A landscape with many valleys, sampled at points; each row gives a point and its height.
From any point a ball takes the steepest step (drop divided by distance) to one of its 2 nearest points. It stops when none of these is lower. Distance is the straight distance between rows; heights are no part of it.
j981: [151 139 109 108 113 150  90 104 113 107 131 184 115 130 128 107 132 144
  85 111 160 127 120 134]  height 36.3
j297: [169 133  99 129 123 145  71 185 145 135 125 156  91 103 133 127 127 124
  96  87 178 113 124 164]  height 28.5
j726: [ 90 149 157 119 126 113 119  62  85 134 147 115 138 116  84 161  70 135
 174  98 109 193 130  74]  height 67.2
j822: [149 140  97 125 114 168  95 150 142 125 123 125  79 139 144 145 131 115
  99 145 159  96 113 171]  height 67.0
j53: [ 98 127 117 105  81 140 152 113  84 153 127  90  99 114 111 148 106 140
 137 121 105 151 153 103]  height 25.6
j784: [134 126 111  78 107 161 113 154 107 118 117 101  84 134 131 129 118 162
  97 140 127 128 156 132]  height 36.8
j456: [169 128 156 115 136 123 184  73 113 139 143 152 144 136 146 107 117 128
 137 119 131 167 119 108]  height 21.4
j357: [ 91 149 116 117 110  95 215  92 134 157 141  70 149 113 107 169  94 117
 144 100  92 216 122 106]  height 68.3
j810: [ 98 157 112 139 122 126 147  84 137 167 161 106 113 134  64 176  96 120
 141  94 137 181  98 125]  height 74.9
j88: [169 112 140 116 178 152  69 151 145 134 112 143  77 157 141  88 134 107
 106 166 132 131 153 160]  height 23.4
j277: [165 113 151 131 125 135  50 186 128 174 123 139 103  89 106 184 122  78
 148 122 141 113 173 157]  height 18.7
j392: [113 126 140 106 106 155  77 135 108 171 106 123  89 130 100 156 139  97
 138 154 124 131 177 133]  height 51.4
j503: [ 93 154  97 140  74 132 169  71 121 135 139  93 106 140 136 187 130  98
 112 142 110  99 122 141]  height 74.0
j984: [130 125 122 148 125 109  73 171 133 132 142 119 147 100 131 159 104 130
 138  72 133  73 112 135]  height 13.9
j870: [151 135  85 138 122 154 157 119 149 122 116 183 134 114 116 127 157 167
 106  95 168 141 116 171]  height 38.7
j544: [124 134 106 136 112 138 149 112 129 116 132 161 134 122 106 143 136 154
 101  86 154 141 113 133]  height 41.8
j487: [132 112 122 112 129 120  73 210 122 135 137 120 113  97 101 142  66 162
 136  76 131 140 145 123]  height 26.0
j552: [162  93 161 156 160 109 173 144 126 155 141 148 157 123 116 102 146 120
 158 131 118 162 131 142]  height 48.5
j967: [135 129 120 109 117 123  86 149 102 110 134 118 131 130 142 122  85 166
 106  89 142  96 117 109]  height 52.3
j296: [138 126 122 137 108 115 146 144 112 137 142 116 162 114 147 133 120 140
 130  99 118 119 122 123]  height 39.3
j250: [148 132 153  98 160 135 133 119 143 111 109 102  86 156 174  79 120 127
 131 237  80 129 185 102]  height 59.5
j631: [129 110 151  95 129 144 122 175 118 158  93  74  94 128 139 137 140 118
 152 178 101 142 168 127]  height 4.7
j638: [103 163 112 120 106 139 158  70 120 141 145  86  90 131  87 178 101 126
 152 136 129 192 107 101]  height 73.1
j109: [124  76 134  89 156  97  89 212 128 122 103 124 142 107 146 130 147 149
  95 123 113  89 159 151]  height 30.2
j620: [163 128 126 156 136 104 161 101 125 108 134 146 174 129 177 100 141 140
 128 102 137 116  88 109]  height 27.9
j808: [141 118 129 138 179 133  71 144 157  87 119 163 147 156 163  86 136 135
 109 126 146  88  78 131]  height 32.0
j859: [141 113 103 123 130 135  92 212 142 143 103 128 126  81 148 156 156 110
 114 130 138  77 139 187]  height 47.8
j576: [147 117 132 107 101 159 181 137 109 178  98  86  89 107 134 133 138 113
 165 177 131 174 154 113]  height 15.4
j989: [ 69 116 131 113 116 109 124 177 101  91 137 118 189 110 125 123 113 168
 127  91 105 123 128 114]  height 58.7
j378: [ 83 139 112 117 120  49 178  58 119 134 148 115 191 121 108 162  97 119
 136  54  99 176 112 121]  height 60.3
j913: [128 104  97 105 184 133  58 179 177  91  88 164 109 136 178 104 143 152
  73 145 139  85 124 165]  height 55.7
j92: [109 146 153 137 130 100 126  58 108 132 160 126 164 147 102 153 106  93
 141 109 116 143 114  87]  height 80.1
j155: [171 158 156 119 130 133 144  65 125 125 132 117 114 153 149 103 128 102
 148 182 114 146 149  72]  height 62.8
j734: [132 114  96 110 119 132  88 135 125 103 106 111 115 118 170 160 135 118
  93 122 136  55 113 150]  height 42.6
j791: [108 116 133 117 122 120  96 252 144 124 132 134 127  85  84 131  92 172
 129  70 135 134 155 139]  height 22.4
j34: [113 132 133 132 119 133  88 129 111 153 137  73 101 129 139 190 101  82
 145 145 113  85 123 132]  height 75.4
j892: [116 160 144 145 108 139 123  84 146 139 141 101 113 168 131 169 145  67
 140 165 114  97 111 121]  height 79.2
j619: [126  96 127 120 172 102  81 225 140 109 104 136 179 112 135 115 144 150
 126 114 114  94 137 150]  height 33.1
j37: [150 166  88 155 134 114 187  56 177  95 134 164 156 131 164 130 156 109
 103 116 147  99  53 118]  height 33.8
j639: [145 109 136 115 142 142 149 153 114 129 125 131 132 116 127  63 123 161
 136 140 127 160 142 127]  height 43.4
j176: [195 117 135 164 155 133 120 128 139 155 128 163 125 121 154 111 152  98
 130 129 159 107 101 143]  height 28.1
j370: [158 127 158 162 148 110 201 133 154 179 132 137 169 125 106 127 157 109
 165 120 120 166 117 151]  height 50.3
j841: [131 143 154 133 134 153 126  94 135 122 144 135 108 179  98 113 129 122
 132 159 150 157 126 115]  height 27.8
j410: [102 107 112 131  72 129 146 175  97 176 118 136 115  67  83 153 115 145
 128  73 138 139 155 136]  height 59.8
j181: [181 131 104 145 125 156  95 177 137 160 127 134  81  96 133 156 116 103
 113 103 170 111 101 168]  height 24.3
j801: [161 101 165 103 147 123  97 133 105 130 123 129 127 141 154  73 143 131
 122 170 111 109 171 128]  height 44.8
j380: [143  89 150 109 142 137 135 203 118 164 102 102 122 101 143 113 129 128
 142 151 106 130 170 134]  height 10.6
j746: [186 117 163 113 164 140  89 142 108 158 114 112 112 131 142 116 114 113
 159 162 128 143 127  93]  height 33.9
j725: [180  95 132  94 163 132 118 193 129 145 106  90  97 120 164 105 131 131
 129 155 116 111 151 155]  height 15.8
j67: [161 100 100 112 202 127  80 147 177  98  94 161  91 131 202  70 139 151
  86 166 125  82 132 172]  height 58.2
j960: [155 116 141 119 166 141 104 121 152 128 119 154  60 151 162  62 143 124
 105 199 126 113 160 168]  height 17.5
j659: [111 113 109 113  89 117 147 117 106 133 126 165 121  92  84 134 125 172
 110  63 151 152 130 128]  height 45.0
j562: [147 129 136 145 136 123  54 174 146 130 123 125 125 121 144 178 114  94
 131  91 147  75 106 146]  height 9.4
j952: [136 109 140 167 142 108 172 149 131 140 141 153 191 124 115  94 165 144
 141 121 128 142 127 154]  height 46.6
j150: [116 155 114 172 127 114 144 103 154 102 137 119 158 149 178 144 162  79
 115 140 136  77  61 110]  height 35.2
j428: [150 141 100 132 126 149  65 130 130 110 120 167 105 124 126 136 128 125
  93  97 161 100 112 142]  height 32.7
j824: [130 142 152 138 145 142 162  97 159 108 116 111  86 161 151  82 153 117
 138 239  86 114 175 114]  height 61.7
j602: [ 92 161 111 162 115 110 157  77 154 146 149 105 146 144  83 189 122 103
 133  88 142 155  87 131]  height 76.5
j497: [123 163 147 144 132 118 132  48 128 135 155 104 127 158 107 161 102  89
 154 139 131 164 109  74]  height 81.2
j930: [108 146 104  97 105 148 122 132 128  88 133 105 103 162 137 120 127 157
  88 156 124 104 142 130]  height 31.9
j32: [136  95 136 130 127 124 118 247 150 130 116 155 147  81  95  94 115 181
 133  90 136 139 151 141]  height 18.9
j735: [ 81 131 141 103 123  98 129  73  86 139 148 127 154 125  91 133  71 150
 140  72 126 177 138  84]  height 65.4
j63: [ 99 102 113 123  96 145 126 159 115 121 111 186 129 105  83 111 146 167
 109  75 151 156 133 150]  height 46.8
j626: [151 127 119 176 159 158 118 146 168 106 110 168 124 141 163 104 181 129
 117 154 151  83  91 164]  height 18.6
j986: [112 150 148 126 144 113 154  91 122 119 176 127 180 141 100 120  92 135
 147 120 137 184  98  99]  height 70.5
j397: [ 79 137 132 161 115  97 121  89 105 150 162  87 136 122  91 175  76 129
 158  83 102 162 101 105]  height 20.1
j585: [ 87 170 116 151 115 130 184  90 170  91 158 135 150 172 115 125 156 112
 105 179 120 115 120 119]  height 79.1
j230: [148 133 144 145 146 127 157 118 129 130 143 115 137 156 165 101 145 109
 139 160 116 128 114 116]  height 65.5
j41: [131 187 135 131 133 117 167  27 153 123 141 105 103 154 121 160  84  87
 152 141 119 172 106  65]  height 82.4
j697: [113 112 133 118 121 115 199  99 115 129 124 155 179 118 104  86 158 153
 122 122 121 162 145 135]  height 64.1
j912: [150 123 122 121 138 140 136 116 110  98 140 181 155 140 132  83 122 167
 117 106 151 147 108 119]  height 31.5
j215: [ 75 154 132 113 128 135  66 119 112 115 144  54  99 159 136 156  74 128
 135 146  98 122 130  94]  height 26.5
j248: [183 105 167  85 171 150  87 154 119 150  91 117  98 120 147 110 109 126
 143 175 113 171 167 102]  height 31.3
j947: [153  98 133 170 153 146 137 104 138 118 121 186 122 140 135  54 159 146
 118 146 140 133 137 177]  height 37.5
j644: [145 138  76 150 129 154 163 100 153 101  95 192 150 115 138 118 159 182
 103 102 165 124  83 137]  height 35.6
j584: [ 92 125 165 111 120 126 103 121  82 145 138 102 142 116  90 140  72 148
 185 115 112 197 143  73]  height 68.6
j253: [ 99 154 139 163 113 116 140  83 133 123 153  95 144 153 122 181 132  85
 131 120 125 102  92 124]  height 80.5
j526: [113 114 130 132  99  89 185 115  96 154 143 117 163  82 104 157 111 134
 142  60 101 151 130 113]  height 33.6
j473: [128 126 116 146 141 156 116 164 156 118 117 134 126 145 138 112 159 141
 117 152 143  88 108 167]  height 23.2
j193: [ 75 114 134 124 113 102 210 156 109 141 142  99 165 107  86 129  98 156
 143  82 100 188 127 104]  height 65.2
j763: [133 135 113 159 120 150 119 143 142 126 125 135 136 133 124 149 172 105
 128 135 154  94 100 159]  height 27.6
j186: [167 128 164 147 161 166 107  96 156 136 121 147  93 168 129 108 150  88
 147 201 131 130 155 133]  height 21.8
j574: [134 123 147 101 126 165 141 153 116 171  82  93  89 103 138 156 140 110
 177 202 118 167 180 129]  height 10.2
j252: [155 182 113 118 110 132 178  38 159 122 154 118  96 159 118 151 103 101
 116 124 142 135  95 108]  height 83.5
j328: [ 99 119 146 120 113 141 123 138 105 157 139 117 125 131  78 142 122 136
 156 122 122 180 149 110]  height 44.2
j816: [157 120 119 108 149 128  95 160 120 106 130 107 116 130 176 125 102 146
 108 112 136  91 104 121]  height 50.4
j611: [ 93 108 112 130 123 119 128 199 120 104 127 162 179  81  93 117 114 193
 127  72 135 141 130 129]  height 39.9
j905: [120  96  99 132 121 115 112 198 127 104  98 194 154  82 115 105 141 190
 117  79 153 125 136 137]  height 42.2
j548: [ 94 141 143 105 140 120 136 101 107 101 163 139 174 155 104  89 107 158
 142 143 132 183 125 110]  height 69.1
j335: [124 138 123 137 155 140 118 132 177 106 116 140  95 154 159  88 185 107
  98 201 116  73 141 164]  height 17.8
j408: [133 111  89 153 102 139 133 176 130 118  95 200 146  79 101 134 158 173
 111  65 150 136 140 154]  height 44.3
j166: [122 179 128 133 105 116 166  77 168  52 158 126 120 173 163 120 117  97
 103 178 106  90 128  74]  height 88.8
j663: [148 113  88 152 112 138 123 186 145 135  98 153 136  65 160 154 166 135
 126 105 153  74 117 180]  height 45.2
j453: [154 118 129 133 133 141  43 164 124 163 122 119  93 106 120 174 108  83
 137 106 148  91 131 152]  height 14.4
j919: [104 123 104 170 135 126 117 167 146 100  94 155 191 116 151 137 183 156
 121 127 122  77 106 150]  height 93.8
j458: [ 92 108 112 123 128 110 174 162 109 107 135 164 197  94  94 101 115 201
 133  75 133 170 112 117]  height 37.4
j929: [121 124 123 107 119 129 158 126 110 105 151 160 171 116 106  90  99 188
 128  92 160 171 114 119]  height 34.6
j160: [ 99 123 127 113 101 109 170  96  93 152 143  95 139 112 108 155 114 135
 145  94 111 159 143 103]  height 30.1
j174: [ 94  97 138 114 120 143 135 158 123 140 102 140 111 133 100  66 170 149
 124 163 128 153 175 152]  height 51.9
j243: [ 87 134 155 114 131 138  92 102  87 133 127  66 110 123 108 156  73 146
 185 130  90 182 143  79]  height 70.0
j148: [114 136 154 147 133 142 111 109 112 152 148 104 137 151  84 151 106 117
 154 122 135 168 122 112]  height 41.5
j182: [100 112 148 105 113 137 162 140 109 127 116 129 123 151 120  89 141 145
 118 173 116 141 167 127]  height 54.6
j376: [138 151 151 119 146 150 140  65 141 122 141 163 104 168  74 106 137 120
 134 172 142 185 155  92]  height 22.8
j256: [ 77 140 131 114 112  92 208 125 106 150 145  76 175 114 125 132 106 132
 146 105 105 199 112 109]  height 66.7
j82: [125 103 148  69 172 149 101 197 130 127 114  95 108 143 129  91 123 155
 114 186 118 162 156 130]  height 46.2
j505: [ 83 143 121 151 131  95 137  67 138 123 158 131 172 148  78 168 118 123
 124  71 131 152  91 140]  height 77.8
j760: [157 152 136 161 134 148 131 118 161 132 149 104 115 161 151 143 135  85
 133 166 156 104  82 119]  height 79.4
j971: [119 184 113 158 124 116 156  48 141 137 165  75 108 131 149 189  97  70
 161 122 118 131  88 104]  height 84.5
j280: [114 136 100 108  81 141 157 126 106 118 113  82 109 122 162 148 134 136
 106 140 108  82 124 145]  height 70.3
j937: [165 126 153 149 153 114 173  74 129 116 140 157 160 151 157  72 138 133
 136 128 136 139 106 119]  height 25.0
j268: [137 180 113 118 123 115 194  45 166 144 150 102 111 144 114 174 106  89
 137 134 126 170 102 110]  height 83.7
j962: [ 73 148 106 110  96 140 150 137 111  88 134  98 123 142 131 128 109 170
 100 138 117 130 118 121]  height 26.4
j9: [140 123 167  97 124 149 158  93 105 132  94 117  97 143 137 110 145 128
 157 205 100 178 175  88]  height 59.4
j719: [141 140 135 128 123 149 132 111 134 148 124 109  98 148 127 154 148  81
 154 188 128 112 127 118]  height 77.9
j554: [153 128 137 124 121 118 146 139 101 125 136  78 129 134 179 121 119 112
 137 154 117 114 121 116]  height 67.1
j429: [115  96 106 115  87 114  89 198 119 140 116 129 107  71 111 153 115 154
 103  66 122  88 162 154]  height 47.3
j979: [179 110 135 128 141 143 125 165 127 151 108 117  94 121 170 109 157 108
 131 167 132 109 142 153]  height 20.3
j339: [172 128 104 135 143 152 116 112 172 109 104 162  73 140 185  89 149 113
  95 167 157  72 119 164]  height 62.7
j110: [111 169 120 123 100 154 110  96 132 118 142 103  89 163 108 155 120 116
 120 154 129 124 141 121]  height 37.0
j331: [144 176 123 118 118 139 180  81 144 121 158 114 102 171 120 129 117 130
 128 156 129 163 106 105]  height 82.0
j537: [ 99 128 123 103  99  98 144  74  90 107 153 149 169 121 111 123  99 150
 114  71 129 143 127  87]  height 63.7
j22: [147 154 126 142 124 147 157  99 140 138 147 120 102 150 139 137 117 115
 126 148 143 129  84 130]  height 80.6
j3: [ 77 109  97 126 104 122  83 174 108 144 131  78 103  96  94 168  87 146
 127  91 118 115 141 139]  height 55.4
j419: [128  97 141 125 144 143 106 181 113 140 114 154 113 123 109  89 171 137
 124 148 132 140 175 167]  height 49.5
j27: [126 137 108 150 156 130  87 151 138  68 120 147 171 138 171 114 129 156
 116 112 148  71  67 112]  height 29.0
j124: [148 137  93 159 142 137 148  91 157  69  94 201 165 123 160 101 147 168
 114 118 153 105  74 117]  height 33.0
j314: [160  94 104  97 169 130  65 176 135 118  98 159 106 106 163 110 141 146
  83 120 147  90 139 158]  height 53.3
j678: [ 66 112 122 123  96 108 189 164 113 168 129 125 148  97  55 146  96 141
 154  67 130 184 140 102]  height 63.6
j660: [124 105 149 104 131 130 157 147 104 141 131 165 136 107  94  68 109 162
 133 125 138 194 152 110]  height 40.5
j900: [152 141 103 170 136 123 159  86 136  92 119 174 159 131 175 126 147 137
 118  99 157  89  62 124]  height 30.5
j242: [134 103 132 155 126 112 139 160 123 119 122 172 182 100 116 109 154 159
 127  96 137 117 132 136]  height 44.7
j614: [156 126 148 117 127  92 162  78 104 148 146 144 169 130 118 124 124 114
 149  84 126 153 133  93]  height 17.4
j137: [198 111 141 154 156 141 114 126 139 146 129 147  96 135 169  83 143 112
 128 158 142 108 127 162]  height 24.6
j320: [163 133 161 133 168 140  69 126 142 124 132 153 111 167 155  95 138  80
 123 158 137  92 125 106]  height 21.9
j785: [ 91 118 108 133 106 123  88 166 115 145 132  88 112 113 116 177 128 125
 125 105 125  86 138 158]  height 53.0
j229: [116 175 110 164 119 103 171  55 162  91 155 131 146 155 166 149 144  82
 105 120 142  89  49 102]  height 37.2
j872: [112 169 135 101 105 161 139  92 136 106 124  83  91 156 111 159 127 124
 122 204 110 134 152 101]  height 41.3
j591: [157 134 166 153 141 136 114 119 131 156 141 113 135 139 107 153 124  87
 178 139 137 165 116 107]  height 38.8
j486: [173 115 163 138 159 126  89 164 126 159 123 118 124 125 119 140 118 105
 173 136 143 160 129 111]  height 36.2
j842: [ 78 127 111 115 110  71 174  73 101 117 146 139 185 100 102 141 106 150
 122  42 112 150 115 112]  height 61.9
j884: [112 185 110 145 101 120 192  58 167  81 167 111 109 166 146 144 118  87
  98 165 120 101 106 101]  height 87.4
j95: [121 164 109 132 100 128 177  89 160  65 145 133 118 167 158 114 153 117
  92 194 112  71 133 114]  height 90.2
j361: [ 86 117 144 124 104 136 106 140 109 164 100  97 117 114  76 179 121 120
 167 131 103 176 167 112]  height 46.7
j62: [ 82 112 109 139  75 116 114 172 100 150 138 112  89  67  77 163  86 159
 139  55 120 121 146 139]  height 57.7
j506: [124  99 130 133 121 142 133 163 125 128 112 155 142 122 112 106 167 146
 126 120 128 115 147 147]  height 46.9
j10: [139 121 145 128 116 129 100 209 122 159 138 134 113  65  90 145  72 141
 163  53 120 151 160 111]  height 29.3
j563: [124 145  99 120 139 137  69 123 148  94 111 134  97 149 183 140 127 108
  90 127 152  47  92 135]  height 38.9
j730: [ 86 135 104 149 116 116 122 118 109 126 162  86 133 124 120 160  86 144
 143  75 107 134 102 121]  height 14.5
j417: [121 110 132  78 110 142 118 159 107 126 128 109 113 121 120 101  96 165
 122 111 134 143 141 115]  height 40.6
j409: [163  98 116 100 142 140  62 188 115 120 101 179 118  94 143 106 116 150
  92  81 138 103 146 151]  height 51.3
j309: [147 127 156 151 153 129 167 105 128 115 139 119 129 152 164  83 155 112
 139 211  91 121 147 117]  height 63.8
j443: [122 108 142 124  99 140 107 148 113 183 118 115 103 102  93 170 141  91
 162 130 131 144 166 130]  height 49.2
j862: [ 93 155 103 128  99 129 153 100 117 110 150  96 139 146 127 147  95 150
 116 112 123 142 103 112]  height 20.8
j685: [127 132 131 172 161 145 132 126 171  92 121 159 124 164 155  72 172 139
 118 187 128  86 114 165]  height 12.8
j323: [132 126 148  98 138 145 137 129 116 116 110 118  93 147 140  83 131 143
 136 205 106 143 167 109]  height 57.2
j617: [198 128 161 141 132 121 104 160 108 160 149 140 133  96 109 147  93 110
 173  70 142 138 131 111]  height 34.5
j11: [ 98 158 102 144  92 138 187  99 142 118 138  98 131 137 127 161 143 112
 109 139 124 108  98 146]  height 75.6
j795: [ 83 143 115 137 119 138  96 131 114 112 150  73 106 150 111 154  80 146
 140 126 117 133 105 109]  height 21.0
j601: [ 83 149 124 128 127  60 180  39 129 156 148  86 169 120 108 175 113  88
 138  77  78 186 116 105]  height 58.5
j481: [163 103 142 105 129 135  66 145 107 129 113 162 107 120 134 100 116 131
 100 105 144 120 149 133]  height 49.3
j882: [132  91 125 131 176 108  66 195 155  95  90 169 181 127 161 101 156 167
 109 139 124  86 134 150]  height 35.4
j534: [106 166 121 118 127 128 166  48 141 168 132 100 110 134  87 199 100 117
 166 131 113 223 120 103]  height 71.4
j123: [144 115 135 144 130 145 132 112 135 128 112 178 101 141 124  86 173 120
 123 157 132 127 163 174]  height 34.0
j375: [147 135 122 128 151 146  67 136 158 104 126 136 105 145 156 103 127 119
 102 140 150  71  86 132]  height 35.3
j171: [109 184 103 157 115 120 179  59 163 122 158  92 111 152 153 168 111  77
 116 148 127 120  80 105]  height 86.0
j240: [184  91 144 100 140 129  88 147 111 145 107 157 113 117 148  84 135 126
 116 136 127 140 177 135]  height 47.2
j164: [ 93 145  98 124  75 135 128 109 109 121 129  94  91 126 132 165 139 117
 111 130 126  80 136 134]  height 72.0
j478: [141 109 129 161 177  99 191  76 156 129 123 199 182 126 116  84 176 149
 134 105 141 153 107 161]  height 42.7
j732: [105 100 134  67 136 145 113 180 115 129 116 105 121 133 122  84 105 170
 121 149 119 165 162 122]  height 43.5
j341: [104 125  92 117 126 117  67 153 127  70  93 125 148 133 181 152 130 165
  95  88 118  54 103 118]  height 22.5
j578: [164 138 157 106 129 140 123 100 113 145 101 101 106 127 151 122 126 112
 166 189 100 146 162  93]  height 61.1
j921: [123 102 142 104 114 126 158 176 110 133 146 162 148  93 101  87  91 179
 133  84 141 176 137 106]  height 37.7
j105: [128  81 144 105 187 122  61 175 143 100 110 163 144 129 146  74 147 160
 106 153 117 104 156 158]  height 38.3
j372: [150 109 167 112 119 119 142  95  99 158 129 154 146 124 105 128 152 111
 141 116 125 170 152 109]  height 17.1
j837: [124 142 151 151 143 109 190  74 140 168 143 109 168 141 100 155 139  81
 166 126 121 180 111 114]  height 54.4
j304: [170 125 154 128 162 139  81 111 127 122 134 181 126 151 150  78 125 109
 123 125 152 108 115 112]  height 25.5
j854: [144 111 122 162 150 151 119 121 164 125 111 162  73 138 159  73 170 113
 105 195 131  87 161 199]  height 9.1
j568: [169 122 111 122 174 131  92 140 151 117 101 141  81 134 192  88 152 109
  97 169 128  67 141 173]  height 60.5
j200: [103 116 109 137 133 106  52 153 122  91 123 126 156 110 159 162 100 148
 123  71 116  60 110 120]  height 18.4
j551: [145 144 127 113 124 169 107 116 132 131 131 117  65 168 112 133 119 117
 122 155 144 138 120 115]  height 32.5
j19: [130 125 122  87  93 130 149 137 104 126 111  68  98 118 170 126 113 134
 127 152  99 115 143 122]  height 68.7
j608: [170 137 155 150 149 148 155  86 142 145 124 133  96 165 133 106 149  99
 161 187 137 151 126 127]  height 25.9
j355: [159 123 145 132 140 115 110 128 116 108 143 154 151 135 137  89 120 139
 118 116 153 112 108 120]  height 28.7
j93: [ 93 165 112 119 126 103 204  70 146 159 133  84 139 134  89 174 124 103
 154 127 107 212 110 122]  height 69.7
j26: [ 81 129 121 147 106 107 106 157 107 125 134  82 151 117 135 171 124 128
 133  95  96  79 120 130]  height 55.3
j213: [137 145 113 165 139 127 156  84 168  75 114 181 159 153 169 102 184 135
 106 157 138  76 100 142]  height 92.4
j869: [100 140 143 132 132  90 165  46 139 154 149  91 169 142 115 185 125  85
 149 118  94 179 123  99]  height 56.5
j199: [164 130 115 159 105 137  93 174 131 171 144 132 106  90 117 182 115  81
 141 101 158  93 116 174]  height 19.7
j106: [133 114 106  96 120 110  73 165 126 136 114  93 108 100 172 170 110 117
 118 104 115  56 133 145]  height 45.5
j765: [102 154 109 169 121  98 155  42 122 154 166  91 131 127 131 192  95  87
 140  92 113 131  91 124]  height 83.2
j624: [139 104 136 162 158 122 168  86 140 129 135 194 161 143 125  59 169 163
 129 132 132 158 129 166]  height 40.4
j415: [103 150 130 158 145 123 172  89 171  92 146 166 163 182 114  98 176 128
 119 165 126 126 108 138]  height 80.7
j501: [166  91 132 126 124 138 134 213 119 136 121 157 112  90 108  90 109 165
 131  99 147 160 150 143]  height 22.7
j915: [138 134 139 126 131 146  92 126 126 154 110  76 100 149 153 165 110  74
 150 180 122 106 132 120]  height 76.6
j737: [ 83 148 119 175 111 102 128  79  98 126 173  74 158 134 143 185 108  98
 135  98 104 109 102 128]  height 81.8
j444: [ 88 128 142 145 121 103 121  89 108 139 162 123 179 135  76 171 128 116
 144  82 126 149 123 117]  height 78.9
j908: [151 138 104 127 116 168 139 150 132 151 122 106  78 120 140 147 140 111
 120 172 154 110 135 172]  height 69.0
j646: [106 107 142 134 103  96 179 149 107 142 122 120 170  88 121 130 136 136
 141  83 118 133 140 121]  height 36.4
j89: [147 130 162 144 117 109 119 169 112 163 141 128 132  86  81 150  83 137
 171  74 122 158 145 105]  height 32.1
j827: [139 110 112  87 132 109  72 178 123 120 131  73 108 114 162 141  96 145
 102 112 122  94 123 131]  height 48.1
j310: [ 74 100 124 119  83 120 175 175 119 155 120 145 126 102  75 126 127 142
 136  78 142 167 156 131]  height 61.8
j406: [109 155 107 165 125 147 131 122 143 112 132 108 143 159 143 159 158  95
 124 130 153  79  72 141]  height 31.6
j991: [135 119 138  71 167 137  58 133 129 122 118 114 100 165 134 118 127 112
 101 186 109 113 169 123]  height 51.6
j412: [128 162 144 110 136 137 155  43 137 139 134 145 144 165  82 132 133 111
 151 164 122 198 138  89]  height 17.6
j672: [ 96 160 109 139 107 120 208  82 150 125 147 113 149 158 107 140 165 108
 122 158 112 144 115 139]  height 77.3
j269: [186 131 142 147 139 125 102 113 129 158 144 135 134 127 154 146 124  82
 147 109 162 110  97 118]  height 31.1
j152: [132 113 110 128  93 119 116 174 103 124 120 140 131  82 130 151 129 156
 121  75 129  94 137 140]  height 45.1
j570: [136 127 105 113 121 129  83 183 117  91 121 143 130  97 130 109  93 184
 105  69 151 125 123 135]  height 54.3
j865: [118  86 148 101 166 126  95 145 121 101 113 156 136 144 141  52 146 155
 121 178 110 109 179 142]  height 41.6
j266: [173 118 133 137 111 144 154 191 118 164 127 155 111  74 105 118 106 154
 139  71 146 165 130 120]  height 26.3
j311: [149 127 173 139 179 141  83 118 159 119 117 146  84 178 140  82 152  70
 130 196 128 106 144 125]  height 17.3
j603: [130 138 145 151 152 104 201  97 156 160 145 125 159 143 120 119 161  96
 145 146 117 166 107 146]  height 52.2
j889: [134  92 142  97 136 112  76 204 111 157 104 117 113  99 118 133 128 122
 113 118 117 106 175 152]  height 26.1
j46: [128 142 118 129  92 125  92  94 106 140 139  87 103 136 148 174 127  92
 116 149 124  66 121 140]  height 73.9
j761: [190 117 162 156 139 104 121 117 109 162 150 151 150 116 124 146 123  93
 150  76 153 131 112 115]  height 33.7
j710: [188 106 142  89 169 159  73 134 136 137 102 128  70 137 152 100 132 109
 136 195 124 142 177 122]  height 28.0
j461: [120 131  94 136 122 134  93 144 132  82 100 144 152 127 162 134 135 166
  95  96 151  88  82 135]  height 26.2
j580: [108 117 151  68 167 120  82 162 133 117 124  94 122 164 140  94 112 130
 130 195 105 135 152 118]  height 49.0
j978: [ 75 111 123 133  96  90 129 169 100 112 136  98 189 104 130 152 113 151
 135  76  86  94 138 118]  height 57.3
j212: [131 122 147  98 133 149  79 131 118 140 114 112  90 141 125 140 139  97
 115 183 126 128 171 113]  height 53.6
j536: [109 112 109 116 117 144  99 201 136 140 114  98 109 110 118 163 136 124
 119 142 125  96 141 175]  height 50.5
j257: [ 85 124 132 117 109 105 177 105 100 101 139 143 195 128 137 100 154 146
 118 120 107 141 126 120]  height 62.2
j985: [129 152 125 158 124 125 165  85 166  71 126 148 128 163 158  75 162 128
 106 175 122  90 118 113]  height 91.4
j394: [152 130 133 143 128 146 166  96 141 149 124 151 111 147 118 106 164 111
 131 158 142 139 140 146]  height 30.0
j387: [147 108 150 138 128 126  74 202 121 152 120 142 119 101 101 154 135 119
 130 102 128 110 165 160]  height 22.6
j990: [102 164 137 122 100 146 189  95 136 116 135  81 109 162 123 138 137 104
 133 200  95 154 149  97]  height 44.9
j463: [168 128  93 132 121 164 100 126 152 128 108 149  75 115 157 120 159 109
  96 149 165  76 124 188]  height 64.9
j797: [147 116 101 134  96 121 148 157 120 150 115 137 136  89 130 152 156 139
 124 105 138  95 127 165]  height 42.5
j996: [127 136 127 153 129 127 121 128 120 118 144 129 153 131 146 152 126 129
 121  92 137  97  84 119]  height 41.9
j749: [118 133 134 105 103 150 177 103 106 151 113  82  99 115 124 136 128 125
 149 146 118 168 152  99]  height 20.5
j741: [ 99 117 142 117 146 126 140 122 123 105 145 155 179 142 105  68 139 174
 143 146 137 162 141 141]  height 67.5
j687: [144  99 114 113 126 111  62 207 123 123 101 157 120  71 135 146 105 158
 107  61 126  92 165 148]  height 49.4
j75: [108 139 105 172 136 123 138 120 155  77 104 157 181 144 153 128 180 145
 116 141 134  90  88 145]  height 93.1
j413: [ 82 116 131 127 137 119 167 123 134 116 121 177 187 128  83  87 165 174
 115 123 124 162 132 141]  height 65.8
j748: [125 139 159 118 125 116 156  54 120 143 127 154 138 145  88 122 157  92
 142 141 121 157 152 106]  height 11.3
j445: [ 85 111 126 100 110 106 153 148  87  87 132 142 204 119 127  85 119 176
 121 121 108 130 130 119]  height 60.4

Call two points neighbours if one is among the 2 nearest of the other. Go from one point of each pair to the other, from neighbour to neighbour, staying as low as possible. Name the highest point that can't be avoided.
j562 and j797 => j409
j242 and j311 => j952
j685 and j854 => j335
j685 and j748 => j229
j32 and j631 => j617

Two balls start at each pair of points below. Name the first point that both come to, or write none.
j392 and j481 => none
j243 and j810 => none
j92 and j986 => j785

Write out the way that a ball takes from each point below.
j240 => j801, j865, j105, j882, j619, j109, j889, j387, j277, j453, j562
j212 => j392, j443, j361, j328, j148, j591, j486, j746, j248, j710, j88, j960, j854
j584 => j726, j735, j537, j842, j378, j601, j869, j837, j603, j370, j552, j952, j242
